Each row is a point on a landscape with many valleys, with its height.
From any point a ball rolls to the lowest of the 2 points nearest to it. It stops when none of these is lower. Distance is the straight distance between rows; heights are no part of it.
(782): 95; 63; 101; 128; 83; 96; 87; 74; 95; 82; 126; 101; 99; 92; 143; 126; 100; 111; 133; 97; 87; 117; 110; 133; 99; 106; 93; 69; 110; 115; 84; 99; 61; 106; 109; 105; 114; 116; 117; 103; 120; 133; 63; 82; 94; 92; 129  height 67.6
(16): 78; 110; 91; 89; 90; 128; 104; 86; 96; 112; 108; 104; 102; 124; 86; 72; 111; 115; 91; 95; 107; 114; 105; 114; 112; 97; 106; 84; 111; 80; 155; 97; 119; 79; 109; 84; 99; 86; 127; 103; 170; 111; 118; 97; 114; 87; 120  height 65.5
(194): 119; 109; 110; 103; 135; 94; 111; 121; 89; 115; 113; 89; 88; 96; 101; 103; 87; 115; 91; 100; 96; 102; 105; 86; 83; 115; 103; 114; 112; 116; 79; 97; 91; 115; 89; 104; 110; 96; 101; 100; 77; 92; 95; 119; 109; 93; 111  height 38.9
(959): 77; 105; 77; 84; 75; 92; 92; 94; 108; 105; 69; 99; 95; 79; 107; 100; 101; 72; 111; 102; 114; 88; 77; 110; 116; 93; 91; 116; 111; 69; 134; 91; 101; 97; 109; 100; 92; 89; 75; 96; 75; 106; 101; 96; 86; 106; 74  height 13.5
(997): 112; 113; 123; 117; 123; 93; 108; 80; 105; 98; 109; 97; 126; 100; 94; 66; 111; 85; 67; 108; 104; 58; 96; 90; 94; 77; 96; 121; 86; 94; 110; 78; 111; 107; 82; 124; 79; 70; 83; 113; 78; 60; 112; 113; 81; 82; 72  height 19.0
(447): 99; 103; 105; 61; 91; 90; 135; 119; 78; 86; 116; 84; 81; 87; 93; 125; 83; 96; 92; 100; 89; 90; 101; 113; 92; 105; 106; 112; 125; 97; 63; 120; 78; 110; 101; 98; 107; 95; 88; 76; 95; 92; 67; 119; 85; 103; 86  height 53.9
(506): 94; 106; 72; 76; 70; 104; 104; 126; 96; 97; 61; 99; 81; 103; 72; 114; 74; 97; 98; 104; 97; 108; 98; 104; 100; 118; 104; 106; 96; 97; 98; 123; 119; 75; 119; 80; 104; 111; 89; 77; 104; 113; 106; 115; 110; 122; 82  height 29.9
(557): 113; 108; 89; 142; 102; 83; 56; 77; 134; 80; 62; 105; 105; 119; 76; 81; 110; 121; 101; 108; 125; 107; 85; 82; 103; 86; 117; 100; 70; 103; 133; 93; 137; 82; 100; 133; 72; 98; 101; 135; 126; 90; 137; 70; 125; 112; 106  height 30.3
(706): 94; 113; 92; 91; 57; 98; 96; 79; 114; 86; 74; 108; 114; 113; 66; 91; 118; 92; 82; 95; 104; 73; 94; 102; 109; 80; 93; 91; 69; 76; 119; 99; 136; 72; 103; 110; 78; 92; 77; 94; 133; 68; 114; 91; 78; 102; 66  height 21.8
(88): 129; 97; 96; 155; 126; 83; 63; 79; 132; 81; 79; 99; 105; 112; 85; 73; 104; 122; 83; 116; 114; 101; 89; 81; 97; 92; 116; 112; 67; 119; 119; 89; 128; 97; 95; 135; 72; 92; 107; 127; 111; 88; 127; 87; 130; 109; 104  height 32.2
(153): 91; 86; 93; 126; 108; 93; 103; 70; 86; 106; 138; 91; 85; 77; 134; 100; 101; 108; 120; 112; 85; 114; 101; 123; 98; 112; 101; 99; 142; 99; 129; 93; 75; 110; 102; 100; 124; 73; 130; 125; 134; 129; 62; 93; 122; 77; 118  height 65.2
(982): 88; 111; 112; 80; 104; 120; 101; 122; 111; 142; 123; 110; 106; 126; 103; 105; 135; 104; 126; 74; 111; 126; 121; 97; 102; 113; 107; 91; 128; 93; 115; 90; 92; 115; 82; 52; 124; 118; 121; 116; 107; 111; 110; 65; 97; 88; 143  height 65.6
(267): 85; 104; 108; 69; 91; 86; 108; 104; 101; 118; 102; 101; 86; 86; 121; 106; 115; 81; 112; 82; 113; 96; 91; 123; 115; 98; 94; 105; 142; 65; 107; 92; 75; 135; 97; 81; 112; 94; 86; 106; 81; 98; 68; 82; 63; 92; 115  height 32.1
(683): 106; 101; 121; 65; 82; 84; 124; 117; 95; 91; 98; 99; 93; 93; 97; 117; 100; 89; 97; 90; 110; 90; 108; 98; 95; 104; 105; 116; 102; 100; 68; 112; 84; 129; 91; 105; 110; 101; 76; 89; 77; 76; 77; 97; 65; 102; 90  height 58.0
(198): 129; 106; 102; 107; 165; 117; 104; 131; 91; 115; 119; 91; 97; 112; 77; 83; 90; 134; 64; 109; 85; 111; 108; 73; 89; 115; 116; 107; 98; 118; 87; 93; 106; 97; 89; 92; 90; 104; 118; 95; 94; 92; 124; 132; 132; 102; 106  height 31.2
(555): 80; 93; 94; 89; 95; 126; 96; 79; 92; 112; 99; 114; 120; 103; 97; 77; 118; 86; 92; 95; 100; 78; 98; 100; 118; 71; 87; 86; 86; 72; 124; 89; 107; 82; 111; 93; 77; 99; 102; 90; 106; 96; 122; 110; 82; 100; 88  height 36.1
(496): 105; 99; 95; 115; 74; 95; 81; 76; 108; 73; 82; 105; 115; 121; 71; 84; 106; 109; 91; 98; 105; 91; 100; 100; 104; 82; 97; 82; 61; 93; 110; 106; 138; 59; 103; 123; 77; 98; 92; 97; 144; 76; 115; 90; 100; 103; 84  height 25.9
(171): 96; 100; 114; 89; 95; 117; 100; 116; 113; 120; 121; 114; 108; 124; 106; 113; 134; 99; 125; 72; 104; 125; 129; 97; 97; 99; 99; 76; 106; 106; 102; 92; 92; 119; 81; 75; 122; 121; 120; 121; 110; 106; 102; 61; 86; 92; 145  height 67.1
(449): 102; 89; 91; 120; 137; 126; 107; 103; 78; 124; 134; 90; 95; 99; 116; 91; 89; 117; 101; 104; 80; 129; 106; 100; 91; 119; 101; 85; 125; 103; 109; 100; 82; 92; 105; 73; 106; 102; 129; 96; 114; 132; 106; 116; 132; 92; 118  height 54.6
(855): 84; 101; 107; 87; 105; 119; 119; 115; 90; 130; 139; 95; 96; 120; 103; 109; 124; 109; 115; 92; 98; 130; 125; 102; 98; 126; 114; 94; 139; 101; 115; 103; 83; 95; 91; 56; 122; 107; 128; 101; 131; 119; 92; 85; 109; 89; 133  height 62.5
(607): 104; 105; 85; 103; 96; 114; 110; 97; 84; 90; 110; 91; 86; 109; 80; 94; 91; 115; 88; 108; 86; 111; 106; 106; 93; 115; 107; 97; 104; 111; 109; 112; 114; 79; 106; 94; 110; 89; 120; 100; 145; 110; 101; 111; 125; 100; 102  height 60.0
(707): 97; 93; 98; 92; 110; 103; 117; 112; 80; 112; 136; 85; 83; 90; 113; 120; 94; 108; 111; 101; 86; 110; 109; 112; 87; 120; 104; 109; 143; 104; 91; 109; 74; 110; 99; 82; 123; 93; 110; 96; 106; 114; 71; 105; 109; 90; 114  height 44.3
(532): 101; 90; 91; 127; 121; 116; 98; 92; 91; 102; 121; 97; 93; 105; 106; 94; 95; 122; 104; 106; 88; 126; 107; 100; 91; 117; 105; 84; 107; 113; 106; 100; 95; 92; 104; 87; 107; 98; 127; 113; 123; 122; 107; 102; 129; 99; 122  height 57.1
(851): 89; 84; 85; 102; 107; 115; 92; 101; 94; 111; 91; 101; 107; 88; 111; 100; 87; 84; 110; 106; 84; 102; 91; 99; 107; 92; 85; 79; 92; 96; 93; 105; 95; 84; 119; 90; 82; 120; 103; 77; 65; 129; 123; 120; 100; 113; 80  height 54.0
(208): 125; 92; 93; 142; 104; 85; 82; 80; 123; 66; 75; 94; 104; 88; 92; 106; 76; 110; 85; 127; 97; 95; 89; 75; 83; 106; 103; 116; 52; 122; 86; 107; 113; 80; 101; 138; 70; 97; 83; 97; 86; 87; 116; 112; 117; 120; 65  height 36.4
(190): 96; 100; 122; 116; 107; 98; 101; 64; 99; 98; 113; 107; 138; 99; 107; 73; 128; 77; 76; 103; 102; 58; 97; 103; 104; 69; 90; 103; 89; 90; 108; 67; 101; 110; 90; 125; 84; 72; 84; 115; 98; 66; 97; 97; 65; 74; 74  height 23.4
(600): 110; 123; 118; 100; 108; 77; 108; 96; 97; 98; 111; 96; 95; 104; 95; 88; 113; 109; 93; 93; 115; 93; 105; 96; 97; 101; 113; 123; 114; 108; 121; 84; 105; 124; 83; 130; 116; 58; 101; 136; 119; 82; 79; 85; 99; 85; 119  height 50.6
(155): 126; 100; 137; 97; 86; 72; 127; 95; 84; 62; 121; 110; 111; 93; 121; 142; 100; 97; 105; 105; 92; 87; 126; 99; 79; 97; 112; 106; 81; 130; 49; 103; 82; 131; 108; 144; 113; 88; 91; 93; 113; 70; 69; 111; 100; 101; 92  height 49.0
(1009): 101; 121; 96; 86; 118; 110; 89; 135; 116; 133; 73; 116; 103; 110; 91; 98; 106; 98; 117; 93; 111; 105; 92; 83; 108; 96; 99; 107; 94; 96; 97; 102; 113; 107; 89; 68; 105; 132; 100; 106; 58; 102; 135; 91; 111; 113; 113  height 15.4
(402): 96; 120; 91; 72; 111; 104; 90; 137; 105; 140; 67; 108; 80; 96; 98; 104; 87; 99; 117; 91; 114; 127; 89; 94; 101; 118; 103; 118; 126; 95; 101; 106; 100; 109; 97; 63; 110; 119; 91; 91; 55; 111; 119; 92; 115; 112; 109  height 8.2
(36): 92; 121; 76; 77; 67; 100; 95; 127; 106; 100; 50; 104; 72; 107; 72; 118; 81; 111; 105; 102; 112; 119; 97; 101; 99; 133; 113; 117; 102; 108; 110; 120; 122; 85; 113; 85; 121; 112; 92; 96; 120; 112; 104; 92; 114; 119; 101  height 34.3
(131): 79; 126; 95; 67; 60; 92; 116; 120; 105; 83; 99; 92; 72; 112; 81; 118; 110; 92; 93; 96; 103; 101; 103; 134; 106; 112; 103; 106; 127; 90; 116; 119; 107; 101; 103; 86; 123; 86; 92; 111; 164; 95; 69; 89; 99; 98; 112  height 35.3
(400): 104; 86; 124; 123; 124; 88; 110; 81; 93; 108; 144; 92; 113; 85; 135; 102; 114; 103; 111; 96; 89; 94; 113; 114; 92; 90; 92; 92; 127; 110; 102; 73; 70; 128; 92; 115; 113; 77; 116; 122; 106; 105; 67; 91; 94; 75; 133  height 61.7
(478): 77; 71; 82; 120; 70; 98; 81; 72; 101; 92; 96; 106; 94; 85; 139; 126; 96; 96; 135; 100; 90; 123; 94; 133; 109; 103; 91; 74; 124; 93; 117; 98; 78; 102; 116; 94; 114; 109; 113; 105; 125; 145; 69; 76; 96; 94; 121  height 69.4
(593): 78; 103; 98; 83; 107; 126; 100; 96; 97; 126; 98; 106; 118; 91; 106; 61; 114; 74; 89; 97; 102; 73; 86; 103; 121; 71; 83; 103; 95; 65; 134; 89; 104; 84; 103; 91; 69; 89; 94; 86; 72; 93; 124; 123; 90; 100; 72  height 31.7
(1012): 89; 74; 110; 119; 87; 95; 103; 81; 90; 82; 145; 100; 109; 106; 130; 122; 123; 110; 121; 96; 91; 111; 121; 131; 98; 98; 100; 74; 113; 118; 90; 96; 77; 102; 98; 105; 111; 95; 127; 112; 144; 117; 63; 76; 100; 81; 132  height 66.0
(624): 94; 86; 93; 88; 95; 115; 111; 108; 80; 104; 107; 94; 94; 96; 98; 104; 90; 94; 94; 95; 81; 95; 105; 103; 101; 102; 92; 85; 106; 89; 89; 110; 90; 94; 118; 88; 101; 110; 103; 77; 91; 113; 96; 118; 87; 103; 89  height 53.2
(810): 119; 100; 118; 89; 99; 87; 124; 107; 87; 74; 123; 97; 96; 93; 103; 142; 92; 113; 102; 100; 93; 99; 122; 99; 75; 112; 112; 110; 93; 135; 48; 110; 96; 116; 100; 130; 119; 90; 102; 90; 116; 86; 75; 116; 117; 107; 97  height 46.2
(409): 96; 109; 97; 79; 108; 91; 96; 119; 105; 136; 76; 102; 87; 78; 121; 106; 82; 82; 113; 96; 117; 109; 74; 101; 115; 107; 87; 126; 126; 91; 93; 109; 88; 119; 102; 79; 101; 113; 78; 79; 29; 109; 102; 100; 98; 109; 89  height 18.0
(739): 110; 89; 83; 130; 100; 92; 75; 91; 126; 76; 61; 100; 93; 93; 108; 122; 80; 116; 116; 121; 108; 126; 90; 82; 100; 115; 103; 96; 78; 128; 87; 110; 110; 85; 112; 122; 97; 120; 97; 106; 92; 122; 115; 90; 121; 123; 105  height 42.9
(412): 99; 92; 130; 79; 96; 118; 97; 103; 96; 109; 118; 121; 137; 114; 100; 98; 135; 77; 101; 80; 99; 84; 111; 93; 111; 69; 89; 80; 70; 95; 79; 89; 93; 128; 82; 87; 102; 126; 94; 104; 83; 88; 111; 89; 63; 90; 99  height 32.9
(26): 100; 94; 87; 83; 74; 110; 110; 100; 93; 84; 91; 94; 100; 100; 74; 97; 88; 86; 78; 106; 84; 74; 99; 98; 98; 95; 95; 100; 75; 86; 88; 114; 112; 66; 118; 95; 80; 101; 82; 63; 96; 88; 103; 130; 81; 113; 57  height 21.1
(119): 78; 112; 121; 61; 82; 89; 125; 100; 93; 93; 108; 104; 105; 100; 100; 101; 128; 75; 92; 79; 105; 82; 98; 117; 117; 82; 97; 95; 127; 63; 109; 85; 82; 130; 86; 95; 101; 86; 84; 104; 107; 81; 66; 80; 52; 82; 109  height 39.0
(1014): 97; 98; 130; 119; 107; 92; 97; 74; 104; 106; 111; 113; 138; 103; 120; 83; 134; 76; 92; 93; 104; 70; 103; 105; 104; 68; 89; 95; 87; 101; 100; 65; 95; 131; 87; 119; 97; 93; 95; 118; 86; 76; 97; 83; 66; 76; 99  height 27.0
(617): 108; 96; 93; 144; 124; 78; 97; 72; 99; 117; 125; 94; 85; 68; 135; 90; 86; 111; 108; 112; 91; 102; 90; 107; 96; 101; 95; 115; 135; 104; 132; 87; 85; 124; 100; 117; 121; 71; 123; 133; 105; 118; 65; 103; 124; 72; 119  height 62.1
(720): 103; 113; 111; 83; 101; 91; 109; 110; 96; 106; 104; 99; 94; 104; 95; 91; 112; 100; 99; 86; 110; 95; 108; 96; 99; 104; 106; 108; 113; 96; 110; 86; 103; 117; 87; 110; 114; 81; 96; 119; 106; 84; 87; 81; 87; 91; 120  height 47.7
(455): 115; 120; 114; 111; 134; 98; 104; 98; 101; 107; 108; 94; 105; 108; 75; 57; 102; 100; 63; 108; 104; 74; 94; 79; 100; 91; 104; 122; 95; 93; 120; 85; 117; 97; 90; 116; 80; 70; 96; 113; 84; 71; 118; 120; 103; 91; 88  height 14.0
(368): 99; 122; 103; 69; 113; 116; 101; 133; 105; 132; 83; 110; 103; 103; 91; 80; 101; 81; 101; 95; 112; 93; 78; 87; 115; 88; 94; 118; 93; 85; 96; 106; 107; 99; 86; 63; 88; 115; 86; 88; 33; 86; 136; 112; 101; 115; 86  height 20.9
(221): 111; 94; 112; 105; 85; 91; 88; 97; 119; 97; 77; 119; 116; 86; 122; 125; 105; 82; 120; 92; 108; 104; 101; 85; 101; 97; 88; 100; 67; 119; 69; 105; 87; 125; 97; 108; 108; 137; 79; 101; 59; 105; 104; 81; 78; 115; 99  height 64.5
(75): 102; 112; 116; 90; 79; 87; 93; 101; 126; 111; 74; 123; 116; 90; 117; 115; 118; 71; 116; 87; 125; 86; 87; 93; 115; 89; 91; 121; 81; 97; 88; 98; 92; 132; 86; 102; 115; 123; 66; 112; 48; 91; 107; 74; 70; 107; 90  height 62.8
(633): 115; 120; 95; 106; 124; 97; 95; 112; 100; 105; 83; 96; 86; 106; 64; 77; 94; 113; 69; 107; 109; 91; 94; 77; 95; 108; 108; 123; 89; 102; 114; 96; 126; 95; 95; 110; 90; 85; 98; 114; 85; 80; 118; 114; 116; 102; 95  height 19.1
(686): 70; 99; 93; 75; 82; 98; 98; 103; 102; 121; 84; 106; 104; 77; 124; 97; 116; 69; 112; 90; 112; 85; 75; 121; 126; 83; 84; 108; 122; 62; 121; 92; 81; 118; 103; 78; 93; 107; 78; 92; 50; 110; 97; 102; 78; 105; 81  height 22.1
(55): 124; 100; 118; 87; 115; 93; 121; 125; 87; 99; 126; 92; 92; 97; 103; 130; 91; 113; 104; 93; 95; 110; 118; 86; 75; 115; 108; 111; 107; 126; 49; 110; 79; 121; 89; 106; 117; 106; 100; 91; 83; 89; 85; 117; 104; 106; 108  height 42.7
(587): 142; 118; 117; 107; 164; 97; 108; 144; 106; 106; 117; 93; 101; 117; 76; 87; 102; 135; 68; 102; 100; 107; 114; 71; 83; 113; 122; 123; 93; 130; 81; 83; 110; 125; 73; 104; 97; 102; 112; 105; 87; 70; 119; 120; 131; 97; 117  height 26.9
(1025): 100; 85; 112; 106; 108; 97; 119; 82; 82; 91; 157; 96; 118; 104; 118; 105; 116; 106; 105; 94; 84; 101; 123; 114; 92; 88; 103; 79; 117; 117; 92; 84; 77; 109; 95; 111; 101; 83; 128; 112; 133; 104; 73; 93; 96; 83; 125  height 64.1
(19): 109; 71; 110; 135; 84; 86; 85; 74; 96; 54; 97; 100; 122; 100; 114; 105; 85; 101; 107; 108; 98; 90; 103; 105; 80; 92; 98; 81; 51; 124; 55; 109; 96; 83; 109; 134; 82; 114; 89; 83; 100; 89; 92; 111; 92; 102; 76  height 39.8
(494): 83; 86; 80; 117; 86; 91; 95; 76; 100; 102; 101; 101; 80; 76; 132; 112; 96; 98; 128; 103; 89; 120; 95; 129; 106; 112; 100; 100; 135; 92; 136; 101; 81; 108; 109; 95; 127; 86; 114; 119; 134; 136; 61; 81; 106; 88; 116  height 67.9
(332): 107; 106; 91; 131; 86; 89; 68; 81; 118; 68; 70; 105; 104; 127; 68; 84; 101; 123; 99; 102; 119; 109; 94; 93; 96; 90; 110; 88; 64; 103; 122; 106; 139; 64; 106; 127; 82; 99; 100; 118; 145; 84; 125; 75; 119; 109; 100  height 28.5
(578): 91; 110; 98; 83; 82; 96; 108; 100; 99; 97; 94; 96; 92; 108; 82; 93; 111; 98; 96; 92; 104; 90; 101; 105; 105; 98; 102; 103; 108; 84; 124; 94; 113; 100; 99; 105; 107; 84; 96; 111; 126; 90; 88; 85; 85; 96; 105  height 44.5
(228): 111; 100; 89; 110; 89; 94; 99; 93; 90; 80; 91; 93; 88; 106; 79; 98; 89; 110; 91; 106; 94; 99; 102; 98; 89; 102; 103; 101; 81; 112; 96; 110; 118; 81; 109; 116; 102; 89; 100; 99; 124; 92; 101; 106; 108; 105; 92  height 62.3
(681): 127; 105; 93; 143; 115; 87; 75; 81; 127; 78; 75; 95; 104; 100; 76; 83; 89; 109; 77; 127; 103; 89; 86; 76; 91; 96; 106; 119; 59; 110; 114; 96; 123; 84; 96; 134; 67; 82; 86; 110; 90; 77; 130; 107; 118; 115; 77  height 34.4
(569): 96; 77; 72; 130; 112; 95; 87; 86; 91; 95; 93; 90; 88; 66; 125; 106; 59; 101; 107; 127; 83; 117; 82; 95; 94; 105; 88; 94; 105; 111; 104; 112; 96; 83; 119; 108; 88; 101; 108; 90; 82; 143; 100; 121; 125; 106; 78  height 49.3
(378): 96; 112; 100; 54; 87; 111; 116; 138; 93; 111; 98; 100; 81; 116; 81; 114; 101; 102; 106; 82; 107; 114; 109; 103; 98; 115; 108; 104; 122; 90; 87; 115; 100; 107; 93; 65; 120; 111; 95; 90; 95; 92; 92; 91; 88; 105; 111  height 21.7
(679): 99; 97; 101; 76; 89; 106; 128; 117; 77; 90; 123; 88; 94; 104; 86; 113; 91; 102; 91; 98; 80; 93; 113; 111; 96; 103; 101; 95; 113; 103; 71; 115; 88; 97; 105; 92; 109; 104; 101; 78; 111; 102; 84; 118; 85; 103; 97  height 50.3
(491): 98; 109; 112; 67; 66; 87; 105; 106; 115; 96; 73; 118; 100; 97; 98; 114; 116; 73; 101; 82; 122; 84; 94; 101; 107; 99; 99; 119; 83; 89; 84; 105; 95; 126; 91; 99; 107; 108; 65; 100; 71; 75; 91; 81; 59; 105; 81  height 60.8
(960): 90; 124; 98; 59; 70; 99; 120; 135; 99; 93; 95; 95; 78; 124; 71; 116; 103; 106; 91; 91; 105; 107; 110; 117; 101; 123; 113; 109; 122; 103; 97; 120; 107; 98; 96; 78; 124; 97; 97; 97; 141; 89; 83; 90; 102; 107; 114  height 29.1
(146): 110; 99; 120; 134; 127; 70; 109; 74; 103; 116; 131; 89; 103; 66; 144; 99; 94; 106; 108; 105; 101; 84; 96; 107; 96; 94; 93; 113; 127; 110; 109; 76; 73; 135; 95; 126; 123; 72; 109; 124; 89; 103; 62; 97; 106; 74; 123  height 59.2
(589): 111; 74; 90; 120; 111; 122; 94; 100; 89; 74; 99; 96; 97; 113; 88; 95; 67; 118; 95; 107; 79; 105; 103; 93; 94; 104; 100; 71; 67; 117; 62; 122; 109; 56; 113; 98; 82; 124; 117; 71; 108; 113; 121; 130; 117; 115; 91  height 43.2
(847): 115; 106; 107; 98; 143; 116; 112; 121; 84; 117; 119; 93; 97; 106; 88; 86; 89; 114; 81; 101; 86; 102; 106; 81; 91; 108; 100; 101; 106; 105; 87; 97; 101; 99; 95; 92; 96; 100; 111; 96; 84; 90; 111; 126; 111; 96; 101  height 35.2
(202): 91; 94; 92; 86; 65; 116; 102; 87; 100; 84; 91; 105; 114; 112; 74; 87; 100; 92; 77; 102; 91; 80; 100; 105; 112; 79; 90; 82; 69; 78; 101; 112; 122; 60; 117; 97; 71; 107; 87; 65; 130; 85; 113; 122; 80; 107; 71  height 15.7
(425): 100; 105; 95; 68; 101; 116; 100; 137; 96; 126; 93; 106; 83; 109; 94; 113; 94; 104; 114; 82; 102; 127; 106; 97; 92; 125; 104; 105; 122; 97; 79; 113; 91; 109; 96; 60; 117; 128; 98; 88; 73; 108; 105; 98; 98; 108; 116  height 15.9
(789): 92; 109; 102; 63; 108; 127; 109; 119; 94; 125; 97; 104; 105; 103; 83; 75; 100; 82; 87; 94; 103; 83; 99; 90; 114; 89; 92; 104; 92; 74; 99; 102; 108; 90; 95; 78; 82; 105; 91; 80; 62; 85; 128; 122; 89; 108; 75  height 25.8
(371): 87; 109; 70; 78; 52; 108; 82; 104; 117; 91; 51; 106; 105; 107; 74; 114; 101; 90; 113; 105; 103; 98; 90; 99; 112; 89; 91; 89; 74; 84; 115; 109; 130; 65; 118; 90; 81; 117; 88; 84; 108; 104; 134; 97; 93; 125; 71  height 23.7
(416): 75; 110; 92; 60; 76; 129; 117; 108; 101; 107; 105; 106; 102; 125; 80; 91; 114; 103; 86; 86; 104; 102; 117; 111; 115; 93; 98; 81; 107; 77; 127; 104; 119; 86; 105; 74; 100; 102; 112; 85; 159; 99; 115; 101; 88; 95; 116  height 68.5
(645): 120; 79; 110; 144; 107; 83; 79; 82; 114; 59; 81; 101; 112; 101; 109; 102; 88; 107; 106; 110; 104; 99; 102; 83; 82; 99; 103; 93; 46; 129; 68; 107; 107; 94; 102; 137; 75; 116; 91; 101; 95; 88; 113; 100; 111; 111; 91  height 38.2
(86): 83; 106; 76; 85; 67; 103; 83; 100; 116; 100; 56; 103; 105; 90; 90; 105; 105; 80; 112; 109; 106; 97; 82; 96; 110; 91; 91; 105; 89; 81; 124; 100; 117; 79; 111; 99; 86; 103; 85; 91; 82; 107; 127; 95; 94; 122; 74  height 20.0
(732): 95; 72; 73; 131; 112; 113; 85; 91; 86; 87; 93; 89; 89; 91; 114; 104; 63; 115; 111; 123; 80; 132; 88; 100; 97; 111; 102; 76; 100; 114; 96; 118; 97; 69; 120; 97; 89; 113; 121; 87; 106; 148; 111; 118; 138; 111; 92  height 46.8
(94): 132; 123; 109; 109; 148; 88; 97; 133; 110; 104; 94; 97; 91; 111; 68; 81; 98; 127; 59; 107; 108; 96; 101; 70; 93; 114; 119; 133; 81; 118; 94; 88; 123; 113; 77; 113; 91; 93; 99; 114; 78; 68; 118; 116; 122; 103; 103  height 23.2
(805): 103; 83; 98; 135; 96; 92; 69; 77; 130; 72; 72; 107; 122; 86; 120; 111; 88; 91; 111; 123; 102; 98; 86; 88; 100; 92; 91; 94; 61; 120; 76; 102; 98; 89; 101; 126; 80; 122; 80; 96; 60; 104; 122; 93; 97; 117; 79  height 40.0
(224): 97; 103; 86; 110; 92; 112; 99; 76; 86; 86; 116; 92; 90; 111; 84; 82; 96; 116; 91; 111; 94; 107; 99; 116; 104; 100; 108; 93; 109; 98; 129; 108; 117; 74; 111; 103; 104; 81; 122; 106; 171; 110; 98; 100; 121; 88; 105  height 62.4
(500): 96; 96; 96; 95; 87; 112; 84; 106; 113; 111; 89; 117; 105; 115; 101; 116; 116; 98; 127; 77; 104; 115; 109; 98; 103; 98; 95; 74; 86; 102; 94; 95; 102; 107; 94; 81; 112; 134; 110; 112; 100; 112; 118; 71; 91; 111; 126  height 68.6
(639): 89; 98; 86; 89; 114; 119; 116; 117; 70; 122; 130; 84; 81; 93; 102; 103; 89; 110; 103; 109; 86; 126; 105; 112; 89; 130; 112; 104; 142; 98; 110; 113; 82; 94; 103; 69; 117; 89; 121; 86; 117; 124; 87; 117; 133; 92; 102  height 49.7
(370): 92; 92; 99; 87; 102; 96; 112; 110; 89; 119; 118; 92; 81; 81; 126; 114; 96; 96; 112; 95; 97; 110; 101; 117; 101; 112; 96; 107; 147; 85; 104; 103; 67; 122; 106; 84; 119; 95; 100; 99; 89; 114; 66; 96; 85; 88; 116  height 39.1
(540): 124; 116; 134; 132; 135; 63; 113; 77; 109; 101; 123; 93; 104; 76; 133; 96; 101; 110; 93; 103; 117; 80; 96; 92; 92; 95; 103; 127; 111; 120; 103; 71; 86; 142; 88; 144; 119; 63; 101; 130; 91; 83; 65; 102; 113; 75; 111  height 56.4
(173): 99; 80; 90; 129; 102; 94; 67; 89; 131; 81; 67; 104; 105; 88; 121; 121; 86; 101; 123; 124; 107; 118; 87; 79; 107; 98; 92; 84; 76; 120; 78; 107; 99; 89; 114; 116; 93; 139; 94; 98; 69; 127; 125; 85; 106; 123; 101  height 41.4
(682): 86; 105; 101; 80; 101; 93; 96; 109; 103; 136; 87; 106; 92; 81; 125; 100; 99; 79; 117; 92; 111; 99; 79; 113; 117; 100; 87; 115; 129; 79; 109; 98; 86; 124; 102; 81; 110; 106; 85; 96; 47; 110; 93; 91; 87; 99; 104  height 24.4
(204): 100; 69; 82; 138; 128; 122; 80; 93; 93; 78; 96; 95; 106; 107; 104; 84; 70; 120; 106; 117; 87; 115; 96; 95; 102; 103; 102; 68; 84; 106; 94; 113; 103; 62; 115; 103; 72; 120; 126; 88; 111; 134; 124; 121; 137; 105; 97  height 45.0
(335): 113; 119; 136; 110; 122; 66; 118; 85; 103; 105; 114; 96; 114; 91; 116; 82; 108; 93; 88; 96; 118; 75; 99; 93; 98; 91; 102; 128; 112; 104; 107; 75; 96; 138; 78; 134; 109; 64; 93; 125; 88; 70; 80; 90; 88; 77; 108  height 53.8
(283): 102; 101; 79; 79; 77; 103; 110; 119; 89; 88; 79; 88; 81; 99; 69; 107; 71; 91; 82; 108; 89; 88; 98; 94; 96; 111; 98; 110; 85; 99; 84; 127; 116; 70; 114; 94; 90; 102; 83; 65; 82; 95; 105; 136; 98; 120; 62  height 25.3
(905): 108; 76; 97; 118; 85; 104; 92; 92; 92; 62; 99; 95; 104; 113; 91; 107; 81; 109; 104; 99; 85; 101; 108; 104; 88; 97; 98; 70; 61; 121; 53; 122; 109; 67; 112; 110; 89; 124; 103; 74; 117; 103; 105; 116; 106; 111; 94  height 41.7
(781): 83; 111; 97; 77; 90; 104; 107; 89; 95; 105; 98; 102; 105; 105; 86; 78; 121; 87; 85; 90; 106; 75; 98; 103; 115; 84; 98; 96; 106; 64; 134; 85; 116; 94; 103; 102; 89; 83; 92; 100; 118; 85; 97; 95; 75; 91; 93  height 40.7
(902): 91; 99; 127; 93; 91; 95; 97; 89; 103; 110; 110; 121; 134; 105; 118; 95; 140; 70; 99; 83; 107; 72; 102; 105; 112; 68; 90; 96; 88; 89; 89; 75; 87; 143; 78; 101; 108; 107; 87; 114; 76; 83; 93; 80; 59; 78; 102  height 29.8
(66): 92; 93; 105; 111; 107; 113; 113; 93; 92; 109; 146; 96; 100; 121; 105; 105; 118; 117; 110; 96; 94; 126; 121; 106; 96; 119; 111; 85; 127; 111; 118; 99; 89; 89; 92; 78; 113; 97; 136; 115; 144; 121; 94; 83; 115; 87; 135  height 59.9
(814): 88; 87; 72; 108; 106; 107; 86; 103; 97; 109; 79; 89; 96; 73; 115; 98; 72; 88; 105; 120; 89; 112; 85; 95; 101; 100; 89; 94; 104; 99; 114; 109; 104; 83; 117; 98; 82; 103; 99; 82; 65; 139; 115; 118; 119; 113; 69  height 51.7

For each start below, name the point where the ball stops.
(847) => (455)
(578) => (402)
(75) => (679)
(902) => (455)
(19) => (202)
(131) => (402)
(412) => (455)
(569) => (202)
(805) => (202)
(557) => (202)
(36) => (402)
